Each row is a point on a tangle of strands that fork, close into loops and nearly touch. The rows are in no order.
Points whose rows are less than 31.1 apart are linked; no others are. Some points are linked to none.
(1786): [ 13 -11  -9  -6  10  26   2   3  -9  20 -12   7   5  12   7  -2  -6  16
 -12   8  -7]
(2336): [  0  -1  -4   9   8  -6 -14 -20  10 -11 -19  -1  -3   1  16  12  19 -20
   2  -7   0]
(1156): [-16  -3  16  -9  -6 -17  -6  30  -6  -3  17 -11  10  -6   0  -9  -4  -3
  13   5   5]
(927): [ -7  -3  -7  -1   1 -11   1  22  -4 -16  19  -5   8 -16   1   5   1  -7
  12   2  11]
(535): [  9   2 -16   0   6  12   2   6   3   1 -13   2   1 -17  11   3  14  29
  10  -1   7]
(1693): [-10  12  14  -6 -14  -7 -15  17  -1  -5  -7   5  -5  -7   1   1   3  12
   4  16  -1]
(2244): [  8  11  10   2  -9 -11   0   5  -2 -13  -3 -10   7  -2 -10   4 -14   8
  13   7  -4]
(666): [ -3 -11 -18   3  10  -4   5  14   3   4  -6  -4  -3   9 -12  -5  -5  -5
  17  -9  -3]
(672): [ -7   5  10  -9 -10 -11  -1  10   2   2   0 -15  -7   1   4 -17 -16   1
   4   9   1]
(229): [-11   0   9 -10  -5 -11 -10  28 -14 -17  10   8  11 -12 -18   9   4 -14
   3   7  -1]
(1104): [  0   5   6   3   0 -19   4 -10   4  -1  -5 -19   8  11   0  -9 -12 -15
  11 -13  -2]
(2011): [ -5  -2  -1   6   3  -2  -9 -18  11  -5 -12   3  -7  -8  23   8  16  -3
  -6  -8   8]
(559): [ 12  12  11  14  -9 -14   0 -10  -2 -16   5  -6  18  -7   4   4 -13  -9
   5  -1   9]
(1568): [ -4   6  18   0  -1 -11  -8 -27   1  -5  -5  -5  -7  14  -6   0   1 -12
  -6  -6 -12]
(274): [ -8  -2  -6   0   1   2  -2   6  -8  11   2   1 -23  15   4 -13 -11   0
  -6  15 -13]
(1194): [-21  -6   5 -14  -7 -14   5   8   2  -5  21  -6  -4   1 -21   2   2  -4
   8  -2   4]
(2388): [  2   4  -7  11  -3  -4  -5   2   7 -11  -6   5  14 -16   9  15  12  -6
   8  -5  11]
(2273): [ -3   0  -3  -3   5  -6   1  -7   9 -13  -7  -8  18 -11  -9  16  16  10
   9 -14   6]
(945): [  1   0   5  -5   4   7   0  -9   3   8 -11   6   1   9  -8   3   1   5
 -17  -4  -4]
(321): [-12   7  14  -9 -10  -7  -8 -20   6 -14   1   0   6  -5  -9   5   4 -16
  -8  -7   7]
(1350): [ -3   8  -3  -3  -5   2  -1  22  -4  -3  -3  24   3 -15  -1   2   5 -15
  -3   9   4]
(509): [ 12  -6  10  11   7  13  -4 -22  -6   3  -9   0  -4   8  22  -6  13  -1
  -8   0  -4]
(611): [ -6   8  -2   6  -9 -19 -12  19  -4 -16   1   1   1  -9  -5   4   1 -18
  17   7  -4]
(476): [ 10   2   1  12  -1   7  -1  -2  -8   6 -11  -2 -10   3  10 -10 -10   2
   2   1  -6]
(1531): [-17 -11  -8 -12   4   3   0  14   5  21  -5  -4  -7  -1   9  -9  -6  15
  -3   4   1]
(2446): [  2  -4  -2  16   7  -4  -8 -19   6 -17  -7  -9  -9   2  17  15  21  14
   8  -4  -1]
(1391): [  9   9  10   3  -6   3   9 -17   1  -7  12   7   1   6 -16   3  -5 -11
 -13  -4   2]
(554): [ -6   1  -2 -12  -5   8   6  -3   6  11  20  17  -9   2 -13   1  -5   0
 -20   5   4]
(1592): [ -3   1  -4  17   2  -7  -9   1  -1  -6 -13  -6 -17   1  20  -3  -5  -4
  16   5  -3]
(167): [ 11  -5 -14  -4   2  23   2  19  -1  15  -4   2 -11 -11  13  -8  -3  24
   6   4  -3]
(1795): [-11  -3  -4  -9   3   4  11   4   9   7  14   4   7  -1 -12   3  -1 -10
 -14 -10  11]
(1236): [-13  -3 -11 -13   3  -6  -7   9  -4  16   5  11 -16  18  -1  -9 -12   6
 -16  12 -11]
(224): [ -5 -17  -6   0  19  17   7  -7  -7  17  -1  -6 -11  10  11  -6   4  17
  -7  -3  -3]
(550): [ -6  -2   9  -5   2   1  -6  -4   3   6 -18  -8  -3   1   1   3   3  24
  -5   2  -2]
(1551): [ -6   6   3 -11  -3   9   3  -6   6   5   8  17  -5  -8  -5   6   7   0
 -23  -2   8]
(2409): [ 12  -2 -13  12   1  -4   5  20   3  -8  -3  -6   9   0  -1   1 -10  -5
  19  -2   4]
(2053): [ -9   2   8 -11   0 -14  -1  -7  -5 -16   4  -4  24  -9 -20  13   1 -20
  -1  -8   4]
(38): [ -9 -10 -17   0   8   7   4   9  -8  17  -1   3 -22  17  -3 -13 -13   2
   3   7 -13]
(841): [ -1  -4 -14  -8  -3  15  -1  25   0  16   0   9  -8  -7  15 -17  -5   7
   4  11   0]
(1731): [ 21  -9  -6  23  15  -1  -2 -17   2 -10  -4 -12   3  23   4   9  13 -10
   6  -6 -14]
(2401): [ -3   9  -5  10  -3 -15  -9   1   4 -17  -4  -5  15 -12   5   6   0 -18
  11  -6  10]
(606): [  1  11   3  -9 -11   3   0  19 -11  -5  12   8   8 -17  -9  10  11  21
   1  12   1]
(1640): [ -4  -3  -4  -1  13  14   0 -15   2   1   2  12 -12   8  -6   6  21  -2
 -17  -6  -9]
(107): [ -7   4   7  -9  -7  -7  -5  12  -3 -12   2   7  22 -21  -2   8   0 -21
  -5  -3   9]
(727): [ -5   0   0 -10   0  -7   7 -13   0  17   4  -3   7  23 -17  -2 -12  -7
 -11  -4 -13]
(724): [  0 -12  -6  -7  14  21  -8  -3  -8  22 -16  -2   2  12   7   1   0  20
 -16  10 -11]
(1241): [  4   2  -6  15   3   0  -3  -9   2 -10   6   5 -20 -11  25   2   9   2
  10   2   8]
(1237): [  8   0  -5   6  -7   1  10   2   1  -8  15 -10 -12 -12  12  -1  -2  19
  15   0   4]
(2356): [ 16 -10   2   0   7  16   0  -1   0  16 -19  -4  13   7   8 -11  -8   1
  -5  -2   2]
(2013): [  4   1   6   6   0   0  -6 -24  19 -14  -2   1   7  -1  15  14  15  -3
  -2 -11  12]
(1444): [ 6  0 -4 -1 -5  9  8 11  0  3 12 -3 -8 -4  6 -6 -7 15  7  3  6]
(2254): [-11  -4 -10  -7   3  -4   3  16   6  -6   2   1   1  -8 -20  10  16   6
  17  -2   0]
(174): [ -1   5  12   0  -9  -5  -2   3  -2   6  -1  -6 -15   1   7 -10 -13  12
   4  15  -4]
(295): [ 22 -13  -7   8   9  14  13  -4   3   6   2 -12   2   1  14 -10  -8  13
  10  -8   7]
(1869): [  5  -5  -5   9   8  -3  12 -18   2   1   9  -7 -10  16  -4  -5   4 -15
  -1 -12  -6]
(1300): [-10   3  -1 -14  -4  -2   3  14  -1  -2  19  12  13  -5 -24  12   2   8
 -10   4   2]
(1644): [  6   3  11   4  -4  -7   1   1   3  -7  -7 -13  21  -6  -6   2  -5   9
   9  -2   4]
(772): [-18  -6   3 -11   1 -15   7   5   5 -12  20 -13   7  -7 -18  12   8   3
   8  -9   6]
(812): [ -8   9   7  -7  -6 -11  -1   5  -6   3   6   3   5   6 -17   2 -10  -8
  -2   4  -5]
(987): [  6   3  -1   4  -5  -5   4   7  -3   5  -9   6  10   7  -6  -8 -11 -20
   6  -5  -1]
(918): [  2  -6   1   0  15  12   0 -19   1   2  -4   6  -7  16 -13  13  19  13
 -14  -7 -11]
(1028): [-15  -4   1  -9   3   0   2 -22   8   6   1  -1  -5  10  -6  -3   3 -15
 -16 -15   1]
(817): [-17  -5   0  -5   1  -3  -1  -1  -2   8   3   0 -27   6  10 -11  -4   1
   0   8  -3]
(2213): [ -6  -5  -1   6   9  10  -7 -10  -8   9 -21   5 -13   7   2   3  10  10
  -6   5  -7]
(1077): [ 11  -3   1  10   6   7  -9 -12   0  -1 -30   6   7  11   6   6  11  -7
  -4  -4  -7]
(1366): [-24  -5  -3  -8   2   0  -7  -4   2   3  -4   2 -24  -5  11  -2  10   1
  -3   0   1]
(910): [-16  -1  -6 -12   9  -1  -5  -4  -3  18  -2   3 -11  22  -3  -1  -6   3
 -20   9 -13]
(1146): [ -7 -12  -7  -1   5   5   2  -2   8   8  -8   0   0  -1  18  -5  -1  -9
  -3  -9   7]
(1369): [ -1   4  -2  -6  -2   2  -2  17   0  12  -9   6  -2   4 -10  -2  -4  12
  -2  10  -7]
(1204): [-13  -8  -1 -18  -4  -3   4  30  -3   7  22   4  14  -6 -11  -4  -3  -3
  -5   2  10]
(1352): [  4   6  12  13   2  -1  -9 -33  -3 -11  -9   0  -9  11   4   0   8 -14
  -5  -2 -15]
(2173): [  4   3  12  -6  -3   0   0   8   7   4 -16 -10  21  -9  -6   0  -7  16
   1  -2   6]
(2207): [-20  -1  -5 -14  -1   5  -2  -4  10   5   3  16 -12  -3 -10   5  14   1
 -16  -6   2]
(752): [  2   0   1  14  11  -5 -13 -25   4 -17 -11  -8  -9   8   1  13  21   4
   7  -6  -8]
(688): [-11  10  11 -13  -8 -11  -7 -17   1  -1   1   3 -10  12 -13  -2  -6 -15
 -11  -4 -12]
(2304): [ -6   4   2   9   6  -4 -10 -23   0 -13  -9   3 -24   3  -7  11  17   0
   5   2 -15]
(766): [-12  -3   2  -2  -5 -15  -3  24   0 -10  17 -14   4 -11   5  -5  -2  -1
  22   4  10]
(2097): [ 10  -4 -12   2   4  14  -3  10  -2   4 -13   2 -10 -15  25  -5   8  23
  12   7   1]
(2205): [  7   3   7   6  -3  -9   1  -5  -1   4 -13 -18   8  11   4 -15 -21  -8
   8  -1  -3]
(459): [  1  -1 -20  -2   3   7   5  19   4   0  -3   9   8 -20  12   2   3   2
  14  -4  13]
(1986): [-13   4   8 -10  -9  -7  -7 -15   2  -5   7   9 -17   3 -17   4   2 -22
  -9   1  -6]
(308): [ -7 -15  -6   1  11   5   6  -8  -5  12   4  -7 -13  12  -2  -4   0   8
  -8  -8  -1]
(1841): [  7  -9  -5   8   9   6   9  -9  -6   8  -4  -1 -11  17  -4  -5   2  -3
  -7  -6  -8]
(1340): [ -2  -5   0 -10  -4   4  14  22   4  10  16  -2  15  -9  -2 -10 -11   1
  -1   0  12]
(673): [  7   2 -10 -14  -4  15   7  18   1  18  15  15   6   0  -9  -6 -15   6
 -14   7   0]
(903): [-10  11  13  -4 -16 -17   0   0  -3  -7   8  -2  -4  -1   2 -11 -14 -19
  -1  -1   5]
(1144): [  4   4   1  -6 -14   4  -5  29  -5  -3  -2   2   5 -22   6  -3   1  15
  17  14   2]
(2383): [-11   8  10 -17 -10 -15  -9  20  -2   6  13   6   4  13 -18   1 -10  10
  -4  20  -6]
(699): [ 21  -7   1   7  10  25   2  -2  -8  17 -14   6   7  14   5  -6  -8   2
  -9   5  -8]
(678): [ -4  -2   2 -15  -5  10   6   1   1  16   8  -8  -6  -9  14 -12  -2  33
  -4  10   3]
(2080): [  1   5  -6  11  -3 -10   4   0   3 -12  11  -2  -4   0  -1   0  -1 -16
  14   3   5]
(1057): [-16  -1   8 -15  -6  -7  -3   3   3  11   3  -9  -3   6   3 -14 -12   4
  -9   4   1]
(1918): [ 13  13   5  10  -3 -11  -7  -9  -2 -12 -15  -4  12  12 -12   1  -5 -22
   9  -5 -10]
(1713): [  0   7  12   2  -3  -7  -9  -1  -2  -6 -15  -7   1   6 -10   4  -7  15
  12  11  -9]
(820): [ -6   5  -1  -2  -5   1  -6  -1  -6  -5  -3  11 -15 -11   4   4   8  17
  -1   7   0]
(483): [-15  -1  14 -14  -7 -13  -3  23   2   3   0 -14  17  -9   1  -9  -8   1
   8   3   9]
(287): [ -8  -8  -3  -6   8  -3   0  -7   9  15 -22  -7  12  17 -10  -4   4  -1
  -6 -14  -3]
(1778): [ 12   8  -9  10  -6  -6   4   3  -2 -17  18  -4   5 -21  13  10   6   8
  13   5  15]
(445): [ 11   6  -3  13   2  -5   1   0   0 -19   2   1  21 -10 -13  16   9 -13
   9  -4   1]
(62): [ -1   6   7   6  -2 -10  -7 -18   9 -18   2   2   3  -7  -1  10   8 -23
   3 -10   8]
(381): [  6  -3   1  -1   1  15  -2   4 -10  12  -8  -2  -9   6  12 -11 -15  17
  -3  10  -7]
(2219): [-16   6  17 -11 -12 -25  -6   8  -7 -12  10  -8  10  -5  -5  -4 -12 -21
   7   4   4]
(358): [  6   1   9   3   1   2   0 -20   8 -13   5  -7   6 -10   2  12  15   4
  -4 -10  13]
(1090): [ 11   1   2 -10   1  13  10   0   4  12   9   7  17  -9  -9   4   3  18
 -18  -8  11]
(1310): [ -4  -2  -7   8   5 -10  -3 -13  11 -14  -2 -10  -6  -8  10  16  16   8
  11  -7   7]
(1142): [  8  -2  -1   4   4   6  13   1   5  -5   5  11  19  -8 -10   6   1 -19
  -6  -8   9]
(2181): [-13  -1   2 -11  -6 -13   1  10   3   4   1 -11  15  -1  -8  -5  -6  -7
   6  -8   7]
(33): [  0 -11  -2  -1  10  21  -8   0 -10  19 -16  -9  -4   8  18 -14 -10  19
  -5  12 -10]
(968): [  3   0  -8   7  12 -14  -8 -28  12 -10  -4 -15  -2  15  -7   6  16 -24
  13 -17 -14]
(2357): [ -9   1  -4  -4   7  -1  -3 -12  12 -13   1   7  -3  -3 -18  11  16 -15
   0  -9  -6]
(2189): [-11  -2  -8   3  10  -4   2 -13  -7   7   4   5 -23  19  -9  -4   1 -20
  -6  -2 -20]
(2079): [ 17 -10   2  11  11  16   5 -17  -7   3  -3   5  -1  12  11   2  12   4
 -18  -3  -1]
(1446): [ -1   0 -12  11  -2   0  -3 -12   9 -15  10  -3 -12 -17  15  11  15   6
   7  -4  12]
(2386): [ 10   2  14  -2  -5   9  12  -5   6   4  11  -3   7  -7   8  -1  -7   5
 -10  -5  13]
(1032): [  6  -1  10   1   2   5   3 -10   9   6 -10   6   3   7   6   0   3 -11
 -17 -12   3]
(1042): [ 12  -4 -15   7   4   0  11  15   0  -3   9  -9   6 -11   0   2  -5   5
  23  -3   7]
(759): [ 14 -13 -16  -2   7   7  18  10   3   4  11  -6   8  -4  -6   3  -1  11
  11  -9  11]
(147): [ -9  -7  -7   2   1  -9   7  -5   8  -8  -2 -10  -7  -1  -6   6   9   6
  14  -9   1]
(1154): [ 15   4   5  -6  -4  15   9  -1  -2  13   1   2  10  -4  -2  -5 -14  24
 -13   9   1]
(405): [  1   5  -1   4   2  11  -4  -9  -6   0 -16  13 -15  -1   3  11  13  17
  -9   5  -9]
(1225): [ 25 -14  -3  20  13   5   2 -22  -5 -10  -8  -5   2  28   9   3  21 -15
  -2   2 -15]
(63): [  7   8  17   7  -3 -12  -3 -15  -7 -25   4  -8  22  -9 -11  12  -3  -8
   5  -4   7]
(1407): [20 -6  3 10  3 19 10 -4  5  5 -1 -4  7 -4 19 -6  0 11  0 -3  6]
(1405): [ -1  -8 -18   6  12   2   7   0   7   9  -9  -5   3  13  -2  -3   0 -17
   9 -13  -4]
(2319): [-14  -2  -1  -2  -6 -10  -5   8   2 -19  12  -1   0 -16   1   9   5 -12
   9  -1  12]
(277): [  8  -1  -2   3  -7  12  10  -2   5  -2  16  -2   2 -18  15  -7  -7  -3
  -1  -2  19]
(1756): [-25  -5  -2 -14   0  -1 -11  -3   5   5  -8   7 -13  -4  -1   7  12  10
 -10  -3   1]
(844): [ -9   2   5  -7  -6  -1   2  11   2  -5  14   6  -2 -11   3   0   3  -6
  -1   2  12]
(2095): [  8   3  -7  11   1 -15   7  20  -3  -7   8  -6  17  -3  -4  -6 -13 -17
  19  -1   3]
(1800): [ 18  -6 -18   2   2  18   8  17   6   4   0   5  12 -19  12  -7  -4   7
  12  -7  11]
(2252): [ 10  11   7   7  -2  -4   6 -13  -1  -2   2   4  -4   9 -11  -2  -7 -20
  -7  -4  -7]
(1278): [ -7   8   9  -1  -9  -1 -14 -10  -6   6 -12  14 -13   6   0  -1  -4  -4
 -15   9 -10]
(373): [ -2  -5   7 -14  -5   4  12  -6   2   5  21  -2   8  -8 -12   5   1  20
 -14  -5  13]
(800): [ -1  -8  -2   0  14  10  -9  -9   1   8 -30   5   2   3  14   5  15   4
  -9  -5  -5]
(48): [  4  -6  -2  13   5  10   3  -7  -4   0   4   6 -22  -4  25  -7   5   0
   0   3   3]
(1661): [ 18  -3   6   5   3  16   6 -16  -8   4   4   6 -11   2   6   0   7  19
 -10   3  -2]
(1911): [ -5   5  11   0  -6 -17 -10 -16   0 -23   3 -14  18  -7 -19  11  -3 -17
   7  -7   1]
(965): [ -6  16  11 -16 -14  -4  -7   6  -2   7  11   6  -1   8  -9   2 -11  16
 -11  21  -4]
(776): [ 13   3  10   9   3   5  -5 -10 -10   5 -16  -2   0  17   6  -9 -10  -4
  -4   5 -13]
(1471): [  3   0  -1  -1   0  -7   7  22  -8  -4  -1   1  26 -11  -9   0  -9 -19
   8  -1   7]
(855): [-16   4   4 -10  -9 -16   0   3   1  -5  17  -4  -3   6 -19  -4  -3 -16
   0  -2  -4]
(180): [ -9  -6   2  -4   3  -7   7  -8  11 -10   8 -17   7  -5 -14   7   9   8
   6 -11   9]
(1561): [-16   9  21  -9 -18  -7 -13  14 -10 -13  17   5   4 -10  -5   4  -3  -7
  -7   8   2]
(1186): [ 10   9   5   6  -9  -3   0  17  -6  -7  -2  -5   4 -10   3  -3 -16   4
  15  11   1]
(1274): [ -9  -6 -11  -5   5  -3  16   8   6   9  17   2  -4   7 -17  -4  -4 -14
  -6  -7   4]
(495): [ -9  -5   1 -11   1   4   1  -7   1   9  -3  -8  -9  -6   9  -3   5  31
  -6   3   2]
(1213): [ 25 -11  -4  10   9  14   6 -17   3   0  -1   3   5   4  15   3  21   1
  -8  -9   6]
(2160): [-7 -5 -7  0  1 -5 -7 17  5  1 -8 -4 -3 -8 10 -1  2 11 17  2  6]
(34): [ 35 -13  -3  17   6  16   7 -11   4  -3  -4  -3   8   6  21   0  11   7
   1  -4   7]
(2128): [ -5   6   3   0 -11  -1   3  -2   0 -10  24  11 -13 -12  -2   1   3 -10
  -7  -1  12]
(1425): [-12   3   5  -3  -5 -12 -11  31  -5 -10   3   3   8  -8 -16   6   2  -8
  16   8  -3]
(1694): [ -6  -2   0  -6   8  10  -6 -12  -6  19  -9   8   0  16  -3  -2  -3   3
 -29   1  -8]
(1890): [ 12  -3  -6   4   0  10  14   4  -1   6  19  -3 -16  -2   6 -11 -17   2
   4   2   4]
(704): [-18  -1   1 -19  -6  -4  -3  24   5   0  14   4  12   2 -17   4   3   2
  -6   4   2]
(840): [  7   0   6 -12  -7  10   5   2   1  21   8 -12   0  -2   6 -13 -14  31
  -6  12   0]
(1078): [ -3   7  -4 -14  -9   7  -1  11  -6   5  10  14 -11  -8  -3   5  12  34
 -11  13   1]
(1590): [  9   5   5  -5 -13   7   4  19  -1  11   7   0  -1   0  -1 -16 -23   0
  -1  11  -3]
(29): [-14  -5  -8  -8   5  -6  -1  15   8   2  -4  -8   8  -8  -5   5   8  15
  13  -4   8]
(2303): [  1 -12  -4  -1  10  10   1  -6   7   4 -11  -6  -2   0  20  -1   8  12
   2  -9   9]
(2351): [  0  -8 -13  -2   8  12   1  12  -3  16 -15   8  -3  13 -14   2  -2  18
  -6   5 -12]
(1488): [  8   7  13   2  -3   4   6 -15   3  -2   1  -3   8  -8   6   3   3   8
  -4  -2  10]
(774): [  5   6  -6  12   2   8   6  -4   3  -5  -1  10  -8  -7   4   4   6 -10
  -1  -3   2]
(1308): [ 22 -10   3  17  10   8  -5 -14  -6  -5 -17   5   7  20  12   2  15 -16
  -9  -4  -9]
(663): [ -4   7   6  -7  -3  -5   0  18  -4  -2  -6   5  25 -13 -10   7  -4 -14
  -3  -2   5]
(2043): [  5   6  -3  14  -3 -11 -10 -12   9 -13  -3  -1   8  -2   9   7   3 -28
   0  -9   5]
(1337): [ -6  -9  -2   6   8  -2   0 -10   3   0 -15 -10  -8   6   3   1   2   2
   7  -6  -7]
(1470): [ 12   4   9   8  -2   7   7 -11  -7   1   3   3  -8  10 -10   2  -4  19
  -9   6  -7]
(1578): [ -1   5  -4  -2   2  -5  -2   2   1 -20  -2   2  20 -23   3  18  17   4
   7  -6  12]
(2369): [ -5  -2 -15   4   5   8   3   9  -2   7  -4  16 -15   4   1  -5   4  -8
  -2   4  -9]
(665): [ -3  12   6   6 -11  -2  -5  -6  -9   3  -4  11 -19  10   5  -9 -10 -10
 -10   7 -12]
(2076): [  2   2   6   4  -8  10   2  -5   0   2   7  10 -19 -11  20  -6   0   2
  -9   6   8]
(917): [ -9   1  -4   5   0 -11  -5   5  -1  -5 -10   2 -16   2   7  -9  -3 -13
  10  -2  -2]
(1920): [ -3   0  -6 -11  -1   5   6  11   3  17  13  16  -2   5  -6  -1 -13   3
 -22   8   1]
(135): [ 24  12   9  18  -9  -4   3  -7   0  -9   1  -3   8  -1  10  -1 -12  -7
   2   1   3]
(481): [  6  -4  -1  -4  -6   2  14   9   4   3  18  -4  12 -12   5 -13 -16  -5
   3   1  18]
(2109): [  7  -2 -14   1   6   6   3  13   4  -1  -5   9   7 -20   2   8  15  16
  11  -2   6]
(842): [-12   4   2  -6  -6  -7  -8  26   1  -3  -6  -1  -4 -11   5  -4   3  15
  15  13   3]
(1367): [-12   1 -12  -7   5  -4  -3   3   8 -10   1   6   0  -8 -23  12  15  -9
   7  -6  -4]
(1013): [ 10   5   3 -12 -11  15  12   1   2   9  10  11  11  -6   0   0  -3  22
 -20   6   7]
(2180): [-10  -7 -11  -5   5  -3  10  -1   3   7  14   4 -20  11 -10  -4  -1 -14
  -4  -2  -8]
(1456): [  2   6  -1  -4  -2   4   0   5  -6  -2   1   5 -13  -5  -3   3   9  30
   0  12  -4]
(2426): [  0  -2  -3   2   2   2   1  -7   3   8  -9   4   2   2  14 -12  -9 -21
 -10  -6   4]
(2155): [  2   9   0   4   3  -4   0 -16  -5   4  -3   9 -11  18 -12  -5   0 -27
  -6  -4 -18]
(144): [-18 -10  -6 -10   8   9  -6   4   3  18 -13   9  -9  -1   6  -3   4  10
 -12   0  -1]
(421): [ -6   1   3  -7  -1   5  -3   2   8  -2 -12   7   6 -12   4   4   6   9
  -4  -6  10]
(1717): [  5   5  16  15   3   4  -8 -27  -4  -5 -13   3  -9   8  16   1   9  -8
 -12  -2  -5]
(741): [-11  11   2 -17 -11  -3  -8  16  -5   0   7   6   3 -13  -6   3  13  28
  -2  11   3]
(1402): [-14   8  17 -10 -14 -12 -12   7  -4 -11  -1   2  -1 -10  -6   6   0   2
   4   9   0]
(467): [ -7 -15 -10   9  15   4  -5  -5  -4  10 -19 -12  -7  10  18  -5   2   2
   7   2  -3]
(1556): [-11   2   7 -10  -2  -2  -4 -14   6 -14   4  -1  21 -17  -9  17   9 -12
  -5 -13  11]
(82): [ 18   5   0  17  -3  -6  -6  -1  -1  -2 -11 -14   6   7  15  -9 -18   0
  17   5  -4]
(47): [ 24   8   6  19   0  -2  -4 -14  -8  -1 -17  -2   3  15   9  -6  -9 -15
   2   5 -11]
(1730): [ -4  -5  -8  -5   8   8   5  -7   5   3   7   9  -6   7 -20  13  13  19
  -9  -1  -6]
(2323): [ 8  8 -8 21 -3 -8 -7  2  5 -7 -9 -6  1 -4 20 -2 -9 -1 18  3  4]
(225): [ -1   4   0  -1  -4  10  -3   6  -6  10  -3  15 -16  -6  12 -11  -6  -5
 -11  12   2]
(854): [-15  10  14 -10 -11  -6 -11  -5  -3   5  -1   7 -12   9  -5   2 -12   5
 -13  13  -7]
(1930): [  7   1  16   5   1  -1  -2 -18  -4   1  -5  -8  -6  15 -11   5   0  22
  -7   2 -10]
(2024): [  5   7   7   7  -7   6  13 -15   1 -12  24   5  -5  -4  -2   1  -2  -5
  -8  -2   8]
(887): [  3   8   0 -12  -9   1  -2  30  -9  -4  14   4   9 -25   4  -1   7  16
   8  16   2]
(2392): [ -2   5  -4   4   7   6  -5 -17   1  -7  -1   8 -21   5 -16  10  17  -6
  -9   3 -17]
(949): [  0  -4 -10   8   1  -3   5   5   6   0  -5   1   8   0  -2  -5  -5 -23
   8 -13   5]
(822): [ -4   2   4  -4   1  -8  -5 -20  -9  14  -6  -4  -4  26  -9  -7  -7  -4
 -13  -7 -22]
(801): [ -4   3   2   6   9  -8  -9 -16 -17   4 -17  -7 -16  22   0  -9   1 -18
   2  -2 -21]
(1323): [  1   4   2   7   2 -21  -3 -23   2 -14   2 -15   3  14 -12   6   2 -24
  13 -14 -12]
(834): [ 11   8  -3  15   3  -5  -7  -2   3 -10 -16   1   2   9  -5   4   0 -10
  14  -3  -8]
(736): [ -3   9  14  -7 -11  -4  -6   2  -2   3   9  -5  -8   0   0  -7  -9  24
  -3  19  -2]
(1630): [  8   4  -7   6  -7  -3   8   4   2  -7  12  -1   2 -18  18  -1  -2   2
   8   1  15]
(1990): [  5   6  -4  11   3 -18  -2 -17   3  -4  -5 -10   1  18   5  -4  -6 -26
  10 -13 -11]
(515): [-13   8   1   1  -8 -20  -9   7   2  -9  -9   0  -4  -1  -2  -2   0 -16
  15   2  -2]
(1559): [ -6  -4  -3   8   8   4  -8 -13 -13   2 -18   5 -14  14   3  -1   8  -9
  -2   3 -13]
(651): [ -1  -2   3  -2   0  -1   0   3   2   9  -6   2   2   9 -12   1  -3   1
  -4   1  -7]
(784): [16  1 -1 10  2 -5 15  0  1 -7 17 -7 15 -3 -4 -2 -6 -9  6 -8  9]
(2280): [  7  -4  -2  -3  -7   7  15  12  -1  15  13  -3  -6   8   3 -20 -27   1
  -3   4  -1]
(1624): [-11   4  15  -5 -11 -19 -14  13 -15 -23  17   0  12 -12  -7   5  -3 -18
   4   4   2]
(690): [ 15   5   4   0  -9  11   0  21  -5   8  -5   2   5  -8   3 -14 -20   7
  13  13  -4]
(1291): [  2 -21 -14   7  19  15  -2  -8  -2   6 -12  -5   2   4  21  -2  12   9
   4  -5   4]
(975): [ -1   1   7   4   9   2  -5 -12 -14  16 -15  -8  -6  23   0  -7 -14   5
  -8   2 -19]
(2264): [  2   3  22   3  -5   0  -5 -10  -4   3 -14  -6  -2   3   1   2  -3  24
  -2   8  -6]
(1655): [ -4   3  -3 -13   1   0   3   2   0   0  11  11   2   5 -26  12   5  12
 -13   3  -3]
(1529): [ -7  -2  -7  -3  12  -6   0 -24  13  -8  -1  -7  -8  10 -18   6  16 -19
   6 -14 -11]
(2294): [  8 -13 -13  -1   9  12  20   0   5   9  10  -7   4   2  -7  -6  -1   8
  -1 -12   7]
(810): [ 28   3  -8   6  -4  17   4  11   1  -2   3  -2  13 -19  22  -5  -9   7
  12   4  14]
(1501): [-10  -3   0 -11  -4  -5   3  34  -9  -3  25   3   9 -14  -8   1   4  -3
   7   2  10]
(455): [  5   8  -1   4  -8   4   2  15  -2   5  -2  13  -4  -8  10  -5  -8 -12
   1   6   7]
(1271): [ 10 -10   5  -1   7   6   5  -5  -1  14 -18  -7  12  18   7 -13  -6  -6
  -6 -13  -2]
(505): [ -2   6  -3  -1   0   1   6   3   2  -8   6  11  17 -18  -1  10   3 -22
  -6  -8  15]
(779): [  3   5  -2  -6  -2   6   4  14   1   8 -13   2  13  -7  -2   2  -7  16
   2   8  -1]
(850): [ -6 -10 -18   3   8  -5   2  13  -8  10  -4  -1 -13  17  -5 -10  -9  -8
   9  -5 -14]
(861): [-20   1  13 -20  -9 -12 -12  22  -5   1  15   0  10   1 -17   7  -2   5
  -4  11   5]
(1331): [ 17  -3  -7  20  12  -3   1  -6   4  -4 -12  -4   5  15   0   3   1  -6
  14  -6  -6]
(656): [  1  -5 -17 -12   3  18   4  25   0  18   5  14  -3  -6  -2  -4  -8   8
  -5   5  -1]
(337): [  1  -4   1  -1   6  -8  11 -17   3   6   9  -5  -8  21 -21   2  -3 -12
  -5  -9 -14]
(2028): [  2   5  -6  15  -7 -19  -8   8   1 -21   9 -11  13 -13   7  11   0  -9
  16  -3  11]
(1418): [ 17  -8  -2  10   3  14  15  -4  -4  11   7  -1  -5   8  11 -15 -14  -7
  -5  -3   4]
(1448): [ 11 -13  -5   1   5  13  15  -3   4  13  13   1   1   3   4  -6  -4  -6
  -6  -9   7]
(748): [ 10   7  -2  12  -6 -14  -5   9  -4 -25  15 -10  17 -19   3  16   4   5
  19   5   8]

A fork is a point with three links, a tip a point with one. Leave the first point through the second and follow the links. Name the first fork or tip that comes.
(1529) / (968) | (1624)
(405) / (820) | (842)
(1350) / (455) | (1310)
(1800) / (459) | (1756)
(224) / (308) | (776)

A piece is two or more points that can be reached from each other along the links. Count, over all rows, the pieces, the separate loops (a circle has one, a figure eight two, a Y none), the forks (points with three links) and the tips (points with one).
pieces | 3
loops | 4
forks | 23
tips | 21
